Points on a hilly landscape, in no order, each with its height.
A ball rolls from a point to whichever of its 2 nearest points has the largest drop for the distance, and stops where none of them is lower. Distance is the straight distance between rows; heights are no part of it.
Z187: [145 140 110 111 166 136 147 171 134 140  96 123 112 130 175 187 140 110
  95 123 121  72 205 123  99 127 114 135 123 114 155 148 101 146 108 171
 161 131  92  85  78 146 168]  height 5.09
Z403: [115 143 103 193  67 103 124 169 149 106  92 184 147 141 127 130 113 138
  91 162 112 120 119 100 141 148 135 167  76 118  64 180 103 147 114 151
 161 144 112  93 106 125 158]  height 5.74
Z117: [118 155 126 113 198 145 192 116 145  94  74 141 128 145 164 150 158  81
 161 118 145 132 111 164 102 112 172 147 114 138 128 141 112 143 133  89
 126 109  78 134 134 130 149]  height 3.90
Z60: [144 129 106 167 148  95 108 162 137 107  72  77 119 130 120 141 153  97
 146 136 141 127 164 175 124 107  92 103 167  72 135  93 122 164 157  99
 106 183 188 167 133 123 142]  height 4.15
Z354: [149 124 138  99 209 154 154 108  81 136 126 143 126 199 131 137 154  85
 113  29 113 109 110 154 106 129 157 126 130 145 130 164  86 117 163 125
 113 193 133 156 111 134 130]  height 2.31
Z275: [ 97 125  98 110  74 151 134 123 105 104 111 194 103 119 173  85 116 137
 194 123 155  90 117 137  73  93 189 109 123 139 114 159 155 161 128 162
 110  60  64 121 112 125 104]  height 1.99
Z996: [ 89 166  85 194 107 104 128 149 165 151  79 121 137 132 142 155 153  73
 121 167 136 175 155 153 135 133 112 164  98  93 103 108 131 186 117 130
 135 145 115  93  95 130 147]  height 6.28
Z515: [128 108 126 109 120 142 138 145 146  96 167 165 136 104 125 134 126 177
 124 137 127 108 112  64 146 141 111 135  93 136 117 190 131  84 124 128
 146 102 123 100 142  90 165]  height 2.79
Z393: [119 133  96 140 158 131 128 109  84  96 102 122 144 165 133  84 140  94
 124 128 144 134  93 120  80 110 166 135  94  83  98 123 108 110 170 142
 100 162 123 163 121 181  87]  height 3.41
Z943: [153 108 131 140 117 166 117 108  90 101  92 128 140 102 149  96 117 138
 164 111 132 113  62 114 102 129 129 106 109 147  87 131 118 131 169  87
 118 105 114 162 128 138  91]  height 7.77
Z963: [133 142 111  85 172 128 138  89  94 174 179 200 131 172 111 147  88 132
  96 134 108 105 146 130  94 152 172 169 114 129 106 111 139  68 108 196
 104 158  87 127  94 178 134]  height 4.24
Z495: [122 162 133 147 175 154 132 107 161 101 135 117 156 116 117 123 131 117
 112 131 136 198 154 128  69 131 118  73 147 140 123 111 140 137 123 172
 135 132 141  89 129 114 173]  height 4.83
Z562: [145 185 171 160 194 149 174 100 148 114 123 109 167 154 163 136 181  77
 169  94 108 122 101 148 103  83 160 183 112 125 107 155 129 164 137 139
 108 116  77 165 148 124 140]  height 3.52
Z646: [116 126 122  79 145 173 127 116 121 159 148 189 107 134 123 127  86 151
 122 121 124 127 137 154 113 188 113  91 158 160 122 132 145 127 118 176
 149 125 109  84  91 128 173]  height 3.10
Z83: [ 72  92 114 154 100  92 129 123 143  95 177 128 138 111  99 165 205 112
 120  93 139 168 143  98 107  74 107 101 100 162 150 163 136 128 109  72
 102  99 190 104 130  59 128]  height 3.19
Z813: [178 168 160 142 196 149 128  81 132 131  92 110 157 139 122 107  73 136
 131 149 109 154  86 125 116 155 159 148 148 132  83  84 122  97 145 115
 126 159 108 159 158 167 133]  height 4.25
Z956: [154  91 150 118 105  83 127 146 138 135 135 179 143 102 101 186  99 180
  89 152 105 110 128 125 127 142 100 130 116 165 106 110 124 104 106 101
 146 161 162 122 136 113 130]  height 5.27
Z222: [115 127 102 145 145  97 103 149 168 115  96 118 119 112  86 121 138 101
 169 126 143 175 155 165 113 131 124  66 217  69 136  67 162 167 151 122
  89 175 182 156 143  85 170]  height 3.72
Z787: [109 131 117  98 169 158 126 102  64 160 189 110  85 161 125 120 166  87
 136  50 119  66 156 156  98 105 122 115 137 160 188 176 142 115 125 148
  86 131 162 142  96 129 116]  height 2.89
Z363: [136 122  87 128 166 130 136 156 130 105  61 125 117 162 134 155 160  80
 132  96 145 116 152 162  81 109 129  94 152  90 115 117 100 161 165 125
 115 176 142 140 101 124 155]  height 4.47
Z802: [136 116 126 162  98 151 104 144 129  95 165 123 160 116 143  87 191 132
 126  91 123 111 118  42 104  77  73  91 102  98 117 200 128 131 158 181
 137  95 144 113 119  89 147]  height 7.26
Z296: [ 91  94 129 204  66 100  98 118 108 109 169  94 124 105 108 133 206  92
 113 103 117 128 104  99 134  97 101 124  66 169 110 166 121 141 114  59
 110 100 189 132 115  89  92]  height 3.54
Z629: [123 127 127 109 144 137 117 132 124 167 135  76 125 119 143 132 109 123
  85 143 140 178 127 102 182 150 124 124 119 131 154  95 102  99 131 111
 163 117 126  93 138 156  91]  height 1.86
Z430: [172 176 201 115 189 131 177 116 163 125 151  81 160 125 144 126 126 139
 127 142 124 130 103 125 188 142 116 198 121 137 139 120 133 113 112 115
 172 135  95 130 192 119 144]  height 2.13
Z903: [114 174 150 155 151 134 147 104 182  87 128  94 149  96 126 116  90 144
 126 192 131 206 160 122  95 108 156  95 160 155 135  97 160 125  88 150
 142  74 109  75 158 130 154]  height 5.14
Z46: [101 113 110 122 150 161 103  87 138 130 209 103 136  96  97 104  99 147
  90 175 151 175 152  98 107 152 108  79 127 153 145  98 149  63  93 174
 136  79 150  81 114 146 141]  height 4.45
Z158: [130 159 134 204  68 119 120 119  90 162 167 129 146 180 109 128 146 125
 125  68  79 118 121  72 108  58 199 141 133 151 118 181 113 146 144 141
  79 106 124 162 126 111 127]  height 1.41
Z958: [127 171 144 176 157 175 157 111 147 119 113 180 137 177 137 128 165  76
 168  58  85 119 109 186  89 136 128 120 136 161  97 175 138 198 129 163
 119 159 104 122  85 106 182]  height 3.83
Z721: [142 181 170 119 170  84 174 133 160 126 131 162 155 155 124 149 126 103
  80 138 105 145 132 153 130 145 111 200 106 124 100 145 124 141 102 185
 167 177 116  88 142 131 156]  height 5.32
Z440: [153 121 150 109 141 169  92  75 117 165 165 100 121  68 121 119 110 140
 145 150 124  87  88 154 154 161  78 149 127 130 114  75 168 107 118 110
 123 115 125 170 125 172  84]  height 3.04
Z234: [156 125 176 143 134 113 173 149 162  85  55 122 164  95 150 141 115 131
 131 172 117 144 130 130 142 158  57  95 137 190  99 124 117 158 114  86
 208 130 134  76 139  94 171]  height 2.97
Z355: [135  82 138  87 103 125  89  79  99 181 206 177 140 114  80 123  87 157
 124 152 111 124  96 121 112 159 148  98 144 145 115  78 160  87 126 154
 109 125 147 162 119 153  78]  height 4.60
Z829: [120 119 154 122  66  96  95  85 116 170 219 154 124 105  80 136 116 154
 119 132 101 140 103 158 141 145 124 132 140 152 136 100 176 107  97 122
 117 135 176 143 136 123  82]  height 4.80
Z953: [164 129 137 128 172 205  95  85  98 112 124 110 140 127 107  31  86 123
 171 160 132  80  86 160 111 170 115 123 150  77 106  88 166  94 150 198
 109 142 107 187 115 214 110]  height 7.99
Z740: [140 178 136 140 190 117 160 113 112  91 137 120 117 166 120 166 146 124
 128 156 125  53 136 177 114 110 164 212  89 126 147 156 123 101  86  94
  84 149 127 188 144 158 138]  height 4.82
Z807: [116 158 101 149 132 146 113  85 128 166 187 152 152 118 127 128 127 115
 129 159 127 113 128 115 112 145 134 170  86 106  93 117 160 119 108 175
  89 121  82 153  94 161 145]  height 4.71
Z345: [183 123 163  92 165 127 114 144 106 174 115 103 110 113 148 165  91 165
 115 148 106  37 170 153 117 120 107 162 161  93 156  99 127 110 122 157
 127 156 118 178 127 181  92]  height 3.82
Z776: [162 150 117 152 111 161  96 154  99 135  84  88  94 144 169  97 100 154
 159 105 126  87 139 121 149 105 164 126 157 107 145 142 113 157 159 131
  98 110  88 166 127 156 116]  height 5.80
Z533: [136 113 119 132 115 156  95 163 127 153 141  68  94 108 154 120 165 123
 118 107 142  78 159 128 179 127  40 113 128  85 175 144 129 138 151 147
 138 131 165 129 104 124 127]  height 1.81
Z716: [106 128 133 160 114 128 129 139 146  91  85  92 153 150  95  57 160  99
 176  98 162 209  65 118 173 133 134 104 155  86 111 116 124 167 192  76
 114 159 163 161 174  86 128]  height 7.56
Z193: [153 178 202 159 193 157 173 103 167 125 152  94 171 131 157 138 170 112
 141  85 100 143  91 127 148 117 105 179 113 160 120 163 136 150 120 121
 141 125 102 139 162  96 167]  height 2.94
Z604: [142  94 103 112 126 111 123 114 127 176 148 204 135 114 101 197  77 180
  74 157 109 104 133 106 108 174 130 132 107 153  91 108 111  72 120 124
 115 161 129 120  81 141 138]  height 5.07
Z172: [147 112 116 115  56 120 106 178 112 147  89  74  78 144 147 103 124 150
 171 126 153  94 142 122 196  97 158 135 147  71 174 146 111 155 172 108
  98  88 115 171 148 136 102]  height 5.92
Z43: [115 155 131 184 141 155 125 125 116 123  92 116 104 174 141 124 153  81
 147  58 122 133 122 184 123 118 135 118 143 158 133 171 114 188 129 114
 126 123 130 127 102 118 142]  height 4.11
Z260: [152 119 149 109 172 115 166 155 112  90  86 118 120 198 125 136 159  98
 109  73 136 108 110 155 136 114 135 145 127 136 143 162  68 126 151  87
 146 179 160 152 146 137 116]  height 2.63
Z551: [139  99 111 160 125 147 140 130 125  36  42 146 139 136 115  89 128 143
 177 124 154 129  66 112 102 108 146  91 113 134  82 156 102 137 178  52
 109 120 137 153 135 107 138]  height 7.70
Z154: [ 61 167 108 133  89 106 121 132 155 121 158  79 116 144  86  71 116 107
 132 179 165 205 135 167 214 154 131 151 162  86 172 101 144 127 108 115
 127 112 151 103 155 124 135]  height 6.11
Z120: [ 92 127 132 158  93 166 133 110 148  83 110 134 165 118 111  34 139 113
 165 126 154 204  39 116 150 159 103 100 125 112  90 132 139 158 171 104
 140 130 140 114 142  93 132]  height 7.47
Z200: [131 107  96 157  96 144 125 139 116  81 107 111 137 162 104  66 147 134
 163 100 159 152  68  90 159 117 165 120 113  94 114 150 105 130 193  80
  80 132 140 180 149 113 119]  height 7.64
Z128: [100  97  94 177 131 163 106 116 115 131  97 120 109 135 130 150 157  91
 142  56 128 151 134 158  97 127 139  70 130 177 125 128 114 174 130  56
  87 112 142 134  75 103 122]  height 4.37
Z498: [119 135 137  54 137 142 154 127 132 146 125 207 109 147 127  98 102 136
 162 110 146 111 104 162 112 153 127 123 176 107 123 139 159 144 153 193
 139 142 106 121 137 107 154]  height 2.77
Z590: [119 134 115 166 142 146 102 121 106  86 156  86 126 123 145 104 145 113
  82 108 123 152 154  70  85 101 142  86  95 166 149 169  99  95 114 161
 143  94 159  89 122 149 114]  height 4.36
Z784: [140  79 151 110  87  99 140 170 123 104 113 142 118  99 168 141 148 148
 111  96 110 114 159  84 118  80  97  69 140 170 145 176 124 137 104 141
 186  80 155  71 149  75 111]  height 0.81
Z814: [132  93  92 114 128 165  68 121  58 162 153  77  58 122 124 119 137 134
 123 123 126  51 161 163 125 137 104 116 113  99 189 121 133  88 121 132
  84 132 164 169  86 199  76]  height 3.39
Z952: [132  89 107  79 152 153 116 120  90 131 114  96  86 124 136 128 145 122
 155 122 157  72 127 160 130 131 120 127 105  92 163 120 124  97 154 103
  82 140 131 191 118 168  89]  height 3.60
Z270: [130 172 159 132 208 136 160 104 130  77 100 133 113 123 127 150 122 117
 152 144 131  84 119 229 108 143 131 171 122 158 154 130 141 139  74  69
 115 146 139 163 140 140 138]  height 4.53
Z911: [128 142 141 188  80 105 109 143 114 140 182 148 143 155 121 133 147 147
  88  79  70  88 147  56 114  83 158 147 119 169 140 221 117 101 120 176
 129 101 154 115 131 109 126]  height 1.77
Z984: [133 107 111 132  92 114 145 141 141 122 145 183 129 124 138 184 158 147
 145  97 114  90 150  91 119  93 152 153  96 160 102 194 122 143 114 103
  85  79  92 135 116  76 171]  height 3.53
Z365: [109  89 114 127 100 105 129 120 149 127 158 135 152  98 105 156 171 127
 138 111 146 179 120  93 115  95 119  97 120 123 114 102 138 139 148  83
 104 119 154 137 143  72 131]  height 2.72
Z340: [133 144 125 125  81 120 112 129 115 125 206 175 131 157 104 107 129 173
 127 111 106  83 141  79 110 101 151 149 134 115 150 198 147  94 137 204
 101 114 142 137 142 113 145]  height 2.09
Z250: [114 118  90 136  60 111 115 189 125 105  80  93  89 115 179 116 157 130
 151 145 168  95 178 108 158  65 137 125 113  92 159 161 121 164 140 127
 123  65 101 126 130 122 106]  height 6.07
Z459: [109 125 115 139  96 165 123 111 128  95 151 169 156 122 146  54 155 111
 151 123 162 132  59 101 121 146  89 119  99  86  86 156 146 142 175 172
 143 117 113 119 111 112 128]  height 7.40
Z734: [103 164 135 138 115 118 149 124 157 140 113 190 159 130 130 129 116 112
 106 171 119 158  94 143 136 173 111 173  88 126  65 134 134 159 116 178
 172 158  94  85 113 126 151]  height 5.56
Z856: [124 100 111 125 116 152  91 145 117 163 178  85 106 114 118 122 138 132
  98 126 146 142 141  94 194 155  77 129 107 109 168 132 112  95 138 107
 118 125 153 124 112 143 125]  height 1.32
Z761: [123 103 108 144 105 125 149 173 135 101 115 127 147 152 157 132 197  97
 106  57 119 115 142  68 106  62  99  97 114 126 111 207  90 154 148 166
 165 102 127  84 122  81 140]  height 7.19
Z230: [112 132  97  88 168 130 141  88 132 193 158 178 144 134 110 165 117 112
 131 139 127 143 122 119 108 164 150 159 106 100  84  83 147 107 142 157
  82 162  77 144 106 144 150]  height 4.48
Z387: [140 153 148 139 137 143 138 102 131  91  93 137 126 105 156  81  94 133
 177 166 141 110  72 154 127 149 138 147 124 131 101 119 142 132 136 116
 149 105  97 136 147 156 104]  height 7.86
Z765: [152  97 160  77 136 130 124  68 117 167 197 185 149  81 115 165 107 178
 140 123 101  95 104 125  97 134 110 134 116 175  99 107 165  91 107 134
 110 122 119 149 129 118 111]  height 4.35
Z366: [ 85 139  79 155 121 157  84  75 138 134 176 153 124 129  81  64 118  83
 196 158 155 145 109 174 126 179 161 138 141  82 107  84 195 143 126 142
  58 126 114 176  90 144 150]  height 8.11
Z976: [156 106 110  93  92 117 142 178 118 119 107 167 123 185 151 143 159 147
 117  59 122  84 150  93 121  76 129 118 155 109 132 192  85 152 169 169
 142 136 115 118 130  95 145]  height 7.11
Z239: [135 135  74  90 185 148 151 174 136 121  93 139  91 188 119 177 106 119
  99 118 153 113 183 137 148 172 147 127 140  91 180 133  77 125 135 109
 126 166 125 110 101 139 198]  height 6.74
Z843: [114 123 175 100 118  89 170 121 143 100  79 132 162  97 117 114 109 140
 132 167 138 183  94 148 158 160  81 116 148 163 101  96 135 130 132  58
 186 161 141 102 160  98 132]  height 3.08
Z149: [106  74 127  77  99  46 140 147 130 113  98 127 126 107  99 150 138 135
 133 165 139 158 133 158 121 105 133 104 163 125 154  63 125 102 136  68
 146 158 185 130 170 112  72]  height 1.34
Z497: [137  98  98  96 158 121 133 124  99 110  69 104 118 127 129 131 131 118
 155 135 146 117 104 118  98 115 183 122 130  95 115  93 100 108 177  86
  87 148 114 195 151 154  87]  height 3.66
Z710: [142 133 127  67 178 114 162 179 155 112 120 133 113 168 101 162 122 124
  95 116 144 140 194 151 118 135 132 104 182 106 178 133 110 133 136 151
 149 173 145  85 136 108 189]  height 6.88
Z799: [127 124 131  83 197 183 127  85 130 130 133  96 128  96 100  83  81 133
 173 169 149 124 117 152 123 169 134 109 175 125 136  65 166  85 125 138
 113  98 107 142 131 174 131]  height 4.78
Z291: [119 142  70 156 125 119  88 161 125 128 108 106  84 153 108 150  91 126
 102 191 154 119 183 143 144 156 142 148 113  78 157  99 107 108 108 116
  89 147 147 135  98 176 153]  height 6.52
Z303: [113 122 140 115 115 113 128 162 108 154 113  92 117 130 183 133 133 113
  68 122 119 155 140  80 143 113 146 136 100 153 141 141  88 126 116 146
 194  97 111  72 124 150  76]  height 2.41
Z148: [159 107 163  62 174 115 168 148 110 113  93 112 125 141 165 151 133 133
 115 118 137 110 117 111 134 110 140 139 125 140 153 133  73 104 147  95
 162 131 106 130 166 138  98]  height 3.05
Z833: [ 69  89  86  82  86 129 105  96 134 192 216 179 115  82 108 148 119 133
 123 153 154 157 137 112 125 166 142 135  91 159 126 100 167 107  86 124
 101  75  95  95  89 127 115]  height 3.89
Z414: [124 129 108 128 151 162  94 128  93 167 165  98  86 126 142 147 167 111
 115  93 116  35 171 161 113 121  76 130 115 112 170 162 139 127 114 154
 100 133 160 143  73 148 129]  height 3.15
Z839: [114 102 117 138  72 143 139 120 118 132 102 162 128 126 156 135 138 141
 171  88 122 143 143  88  57  60 201  75 136 159 112 153 129 175 133 139
 109  64  77 119 114  90 111]  height 1.48
Z274: [171 121 172 133 103 103 142 173 143  87  59 131 145  93 185 116 119 149
 107 146 108 105 154 100 106 107  81  57 141 164 107 149 135 160 111 178
 220 106 139  55 144  98 129]  height 1.58
Z987: [ 74 138  90 113  75  87 131 144 158 142 164 119 123 148  67 106 121 111
 129 202 170 186 118 134 181 146 167 183 126  61 135  86 137 106 124 131
 113 130 120 133 155 139 124]  height 5.94
Z97: [118 147 163 166 136 107 167 136 152  61  37 118 151 138 114  92 106 115
 155 159 128 198  91 180 183 164 115 129 151 159 111 111 112 160 122  23
 176 165 139 109 151 110 158]  height 3.63
Z167: [131 147 119 143 157 159  91  85 124 123 171 107 120 151  72  53 115 108
 196 150 139 107  93 154 137 158 158 162 152  66 112 104 178 105 138 173
  60 141 120 209 136 184 137]  height 8.04
Z861: [150 152 139 128 139 191 124 142 112 126 110 121  99 148 177  88 113 129
 149  96 123  67 114 139 175 142 121 157 127 115 158 179 125 132 142 147
 129 103  89 148 107 152 130]  height 5.69
Z507: [138  81 144 134  56  88 111 154 118 164 126 123 138  92 156 135 158 137
 110 102 112 142 134  99 136  72  83  70 136 137 123 112 134 154 130 131
 171 108 167 101 136  94  64]  height 1.52
Z102: [147 116 163 104 134 125 156 109 137 145 159 194 141 110 133 191 137 176
 146  88  91  93 126 118 111 126 123 142 119 196 115 154 138 130 112  99
 117 119 108 150 146  86 158]  height 3.95
Z194: [127 129 155 142  91 133 114 125 125 132 172 143 167 109 151  74 168 117
 109 116 115 125  88  78 134 121  52 122  96  92  91 163 148 138 153 216
 171 133 138 118 130 103 107]  height 7.33
Z558: [160 151 164 125 201 184 132  79 151 153 151  95 149  94 128 125  94 151
 139 138 119 158 110 121 122 167 118 125 149 156 120  88 143 105 125 118
 122 119 103 141 146 144 155]  height 4.52
Z409: [108 107 135 174 129 142 100 117 125 103 158 115 154  79 158 102 151 103
  64 117  82 121 120  74  91 141  92  89  62 182 101 173 126 120  90 160
 174  93 157  79 116 129  96]  height 4.12
Z927: [130 127 126 178 100  97 107 154 145 145 135 100 119 114 117 168 139 141
 116 124 113 136 181 142 160 127  63 112 140 136 150 109 137 153 107  89
 130 151 187 122 125  93 167]  height 1.98
Z938: [112 149 144 169 162 129 153 126 153  72  57 120 119 128 151 133 132 101
 159 134 133 127 110 218 162 153 107 145 127 163 139 123 127 165  97  28
 139 142 130 131 123 131 149]  height 4.13
Z606: [ 77 135  68 179  59  83 106 160 148 106  91 139 129 108 114 125 132 117
 123 204 151 161 157 152 106 116 149 131 106  87  95  92 139 165 111 136
 110 129 135 114 110 130 118]  height 6.04
Z407: [111 147  70 209  62 111 121 176 163  99  67 149 146 139 126 122 114 135
 113 169 134 161 152  85 100 114 181 130 101 106  71 140 101 162 124 143
 129 116 100  90 100 123 153]  height 5.87
Z501: [155 129 117 120 163 127 156 168 146 119  57 119 112 115 182 179 154  95
 154 116 136  63 192 173  95  82 104 111 154  92 149 130 110 187 131 134
 139 132 100 134  98 127 158]  height 4.79
Z208: [117 140 117 116 164 142 113 118 126  93 181  79 118 134 109  89 121 121
  90 127 145 168 165 109  80 117 122  74 147 131 182 126 134  88 113 189
 139 115 174  84 136 137 136]  height 4.55
Z22: [133 115 126 102 100 122 141 122 116 159 180 196 161 136 118 132 119 171
 107 127 121 128 102  66 115 117 147 137 110 131  92 157 129  91 148 178
 119 117 103 127 133 114 119]  height 2.40
Z837: [119 115 174  77 134  55 148 116 154  92  95 120 149  79 101 115 128 133
 152 170 127 162 130 184 136 132  86  92 198 128 138  52 170 126 115  75
 153 171 184 128 188  92 121]  height 2.29
Z320: [ 70 115 103  89  94 109 122 160 126 120 115  95  83 144 111  90 130 112
 136 158 180 149 126 169 228 169 118 147 134  72 193 117 116 118 130  81
 129 142 150 119 151 143 116]  height 6.27
Z601: [172 141 190 141 157 104 145 103 127 144  66 108 148 130 127 152  66 158
 127 134  88 169  89 128 121 144 162 139 156 186  89  83 101 135 125  72
 161 150 109 143 169 141 103]  height 3.88
Z698: [168 116 141 115 152 160  84 106  63 175 154  79 103 100 141 135 111 156
 118 125  99  38 123 146 149 136  94 162 119 112 163 110 142  80 117 132
 107 137 122 190 115 207  57]  height 3.59
Z665: [ 90 141 141  65  91 135 157 119 113 117 134 197 108 148 143  95 118 130
 154 110 142 137  97 145 100 112 176 127 127 148 124 161 143 150 124 175
 158  98  89 101 153 106 108]  height 2.38
Z725: [109  66 107 112 126  73 119 144 132 114 126  97 131  96  84 156 181 114
 139 121 143 163 138 128 124 103 101  83 145  98 148  78 129 123 164  60
  94 167 202 165 152  89 108]  height 2.12
Z73: [156 194 173 126 165 143 140 101 152 169 158  65 163 125 156 108 110 110
 111 139 123 176 105  97 187 132 140 184 125 120 123 106 134 123 124 163
 165 101  65 109 157 154 116]  height 1.20
Z13: [153 184 168 110 180  89 178 134 132 131 130 140 136 155 135 186 131 120
  97 146 109  72 152 157 134 119 135 228 103 111 137 139 115 122  88 139
 140 168 109 143 144 149 141]  height 5.06
Z380: [147 136 149 121 118  81 126 147 156 123 145 126 101 113 104 157 123 161
 151 134 117 103 158 174 141 127  90 129 181 108 160 105 166 141 104 113
 125 165 181 154 162  93 161]  height 2.64
Z851: [120  93 159 125  50 107 114 114 123 177 185 171 153 125  78 125  93 176
 101 124  95 202  82 105 144 156 161  93 156 177 128  90 144 102 135 119
 153 138 173 116 138 104  81]  height 5.01
Z378: [113 120 123 141  86  86 128 152 173 166 140 129 135  84 141 185 132 138
  98 160 122 158 177 131 185 163  68 128 122 162 132 101 139 157  82 102
 159 128 128  83 112  91 163]  height 2.70
Z503: [146  68 152  84  88  97 103 124 102 171 128 104 117  79 152 135 159 136
 134  92 120 107  99 133 141  94  86  96 151 128 136  88 146 139 156 103
 139 128 161 160 159 112  42]  height 2.11
Z406: [146 147 153 142 140 170 140 117 154 135 105 184 139 130 127 146 105 141
 150  94 112 133 122 154 107 167  97  95 145 167  89 143 138 174 135 154
 137 157 108 110  99  98 191]  height 3.46
Z141: [145  99 154 151  68  57 110 145 141 134 172 172 151 125  81 154  97 197
  86 163  92 170 107 116 168 138 122 133 131 168 131 112 134  91 111  96
 159 164 218 116 148 103 115]  height 5.24
Z36: [133 141 122 172  86 132 121 122 119 139 105 103 134 151 148 136 117 145
 144  97 104 135 142  79  85  50 232 121 137 153 120 140 110 151 132 125
  87  78  84 155 142 125 103]  height 0.91
Z755: [169 136 171 124 130  98 152 174 149  93  74  88 138 118 162 112 112 137
 123 157 137 125 155 127 155 116  78 104 152 124 147 130 114 153 120 139
 206 138 144  94 157 111 149]  height 2.28
Z235: [124 153 141 153 114  74 106 146 159 111 111 133 125 136  80 124 109 138
 141 143 119 170 148 198 146 144 110 104 203 108 136 100 157 175 123 124
 130 187 196 123 150  90 179]  height 3.21
Z879: [169  75 151  83  99 135  89 113 108 188 161 102 126  62 145 131 138 162
 139 119 130  88  94 108 180 140  70 140 115 103 130  97 147  98 162 107
 120 129 132 170 134 138  64]  height 2.62
Z488: [147 124 152 108 172 123 182 127 122  86  65 131 142 166 148 170 127 116
 118 102 128 147 108 122  90 103 180 131 124 178 104 137  71 130 133  90
 164 122  92 115 155 122 124]  height 3.48
Z392: [122 158  54 145 185 161 117 147 118 127 103 125  89 183 134 154 105 104
 117 144 149 110 187 143 128 156 169 144 104 106 160 136  97 113 111 117
  86 145 115 119  61 175 175]  height 6.63
Z622: [123 121 130 118  77  98 147 160 104 159  99 124 132 159 159 139 138 122
  93 113 119 119 106  89 171 105 159 181  95 118 119 152  85 135 145 124
 158 127  93 129 135 135  72]  height 2.83
Z845: [137 133 156 167 118 123 118 117 114 140  82 134 145 144 122 129  89 136
  86 118  95 182  84 131 150 162 139 136 120 172  92 116  86 140 122  92
 159 173 129 118 130 138 113]  height 3.49
Z294: [115  93 109 158 107 129  96 130 109 104 139  98 133  79 148 135 173 110
  91 127 135 116 128 108 108 120  66  89  68 150 125 140 116 128 114  99
 140 111 176 113 110 132  97]  height 3.84
Z600: [124  91 101  96  83 109 136 156 136  91 163 166 103 111 121 159 155 163
 129 136 155  81 150  91 142 101 130 153  77 128 150 191 121  94 123  99
  88  84 124 135 122  93 136]  height 3.18
Z211: [ 94 113 115 117  73  96 136 128 175 188 162 158 140  74 122 183 128 151
 119 171 125 175 145  95 157 136 133 145  98 161 114  97 150 132  88 120
 126  84  92  81 122  96 129]  height 3.40
Z828: [143 156 123 154 159 137 126 167 122 127 104 102  95 174 153 151  98 118
  52 130 116 122 180 104 135 148 142 142 116 138 166 154  73 128 103 151
 168 134 125  73 110 161 156]  height 5.33
Z514: [126 161 138 159 113 111 142 128 164 110 122  86 143 103 137 130 104 155
 163 181 147 182 145  94 132  94 187 129 148 142 132  98 132 132 114 102
 125  68  89 121 179 120 135]  height 5.44
Z416: [106 103  83  72 131 123 105 163 130 150 117 108  79 153 108 130 101 133
 136 158 160 118 149 141 195 179 150 150 129  60 172 101 115  93 134 102
  87 143 130 148 126 161 139]  height 6.39
Z602: [141 123 134  76 117 104 161 173 147 127 113 162 127 162 129 131 124 140
 115  87 136 159 158 113 119 101 137  84 186 116 139 147 110 144 160 176
 158 146 141  87 148  77 160]  height 7.01
Z526: [160 131 133  69 187 130 123 108  97 178 138 135 112 148 127 145  83 138
 120 137 112  79 163 148  94 131 177 150 157  95 141  92 132  85 138 195
 106 152  87 151 110 193 104]  height 4.05
Z615: [151 182 161 130 176 154 128 139 125 162 127  83  94 155 163 141 107 113
 107 101 112 104 162 146 163 151 125 165 144 129 172 145 120 150 113 163
 156 119 102 110 120 161 140]  height 5.53
Z408: [108 143 116 170  99 128 121 127 106 145 103 133 146 149 137 118 136  91
 107 118 119 149  93 123 110 121 149 153  95 117  83 124 107 158 144 128
 130 153 119 139 113 142  98]  height 3.16
Z277: [102 117  93 100 180 194 120  86 144 128 175 120 126  97  72 102  82 134
 139 190 153 142 153 161 118 187  83 102 162 139 138  74 173  66  84 153
 119  92 127 100  99 161 175]  height 4.66
Z109: [ 92 166 108 120  94  93 147 108 155 139 161 112 145 118 100 131 113 132
 138 195 154 194 118  99 155 110 212 186 102 120 131  98 138  97  98 103
 108  83  80 122 172 136 115]  height 5.72
Z542: [165 146 170 132 160 176 116  90 108  85  86 108 138  89 156  51  94 130
 161 166 134  79  73 164  85 141 103 118 139 111  93 111 149 118 144 176
 156 116 110 153 134 195  83]  height 7.93
Z136: [125 131  86 174 120 141  82  98 110 187 179 155 136 125 113 160  98 147
  78 142 102 115 155  97 128 163 124 161  92 140 110 118 130  95  97 152
  93 143 121 127  66 168 128]  height 4.89
Z478: [117 121 129  89 157 147 141 108  70 146 151 138 106 175 138 124 159 101
 141  36 123 130 122 122  87  89 167  97 147 161 157 163 120 130 155 143
 110 133 126 146 125 114  98]  height 2.61
Z788: [103  87  96  86 115 147  95  90 137 153 242 123 106  88  84 134 119 154
 136 170 153 131 161 130 126 145 127 116 138 129 170  88 176  69  77 146
  89  66 132 119 115 139 126]  height 4.20

Call two points neighbours if one is among the 2 nearest of the other. Go from one point of each pair to the other, from neighbour to neighbour, staying as low as possible. Name the highest point that can't be avoided.
Z149, Z73: Z698
Z149, Z46: Z208
Z856, Z73: Z629
Z46, Z36: Z363
Z784, Z149: Z843
Z354, Z856: Z414
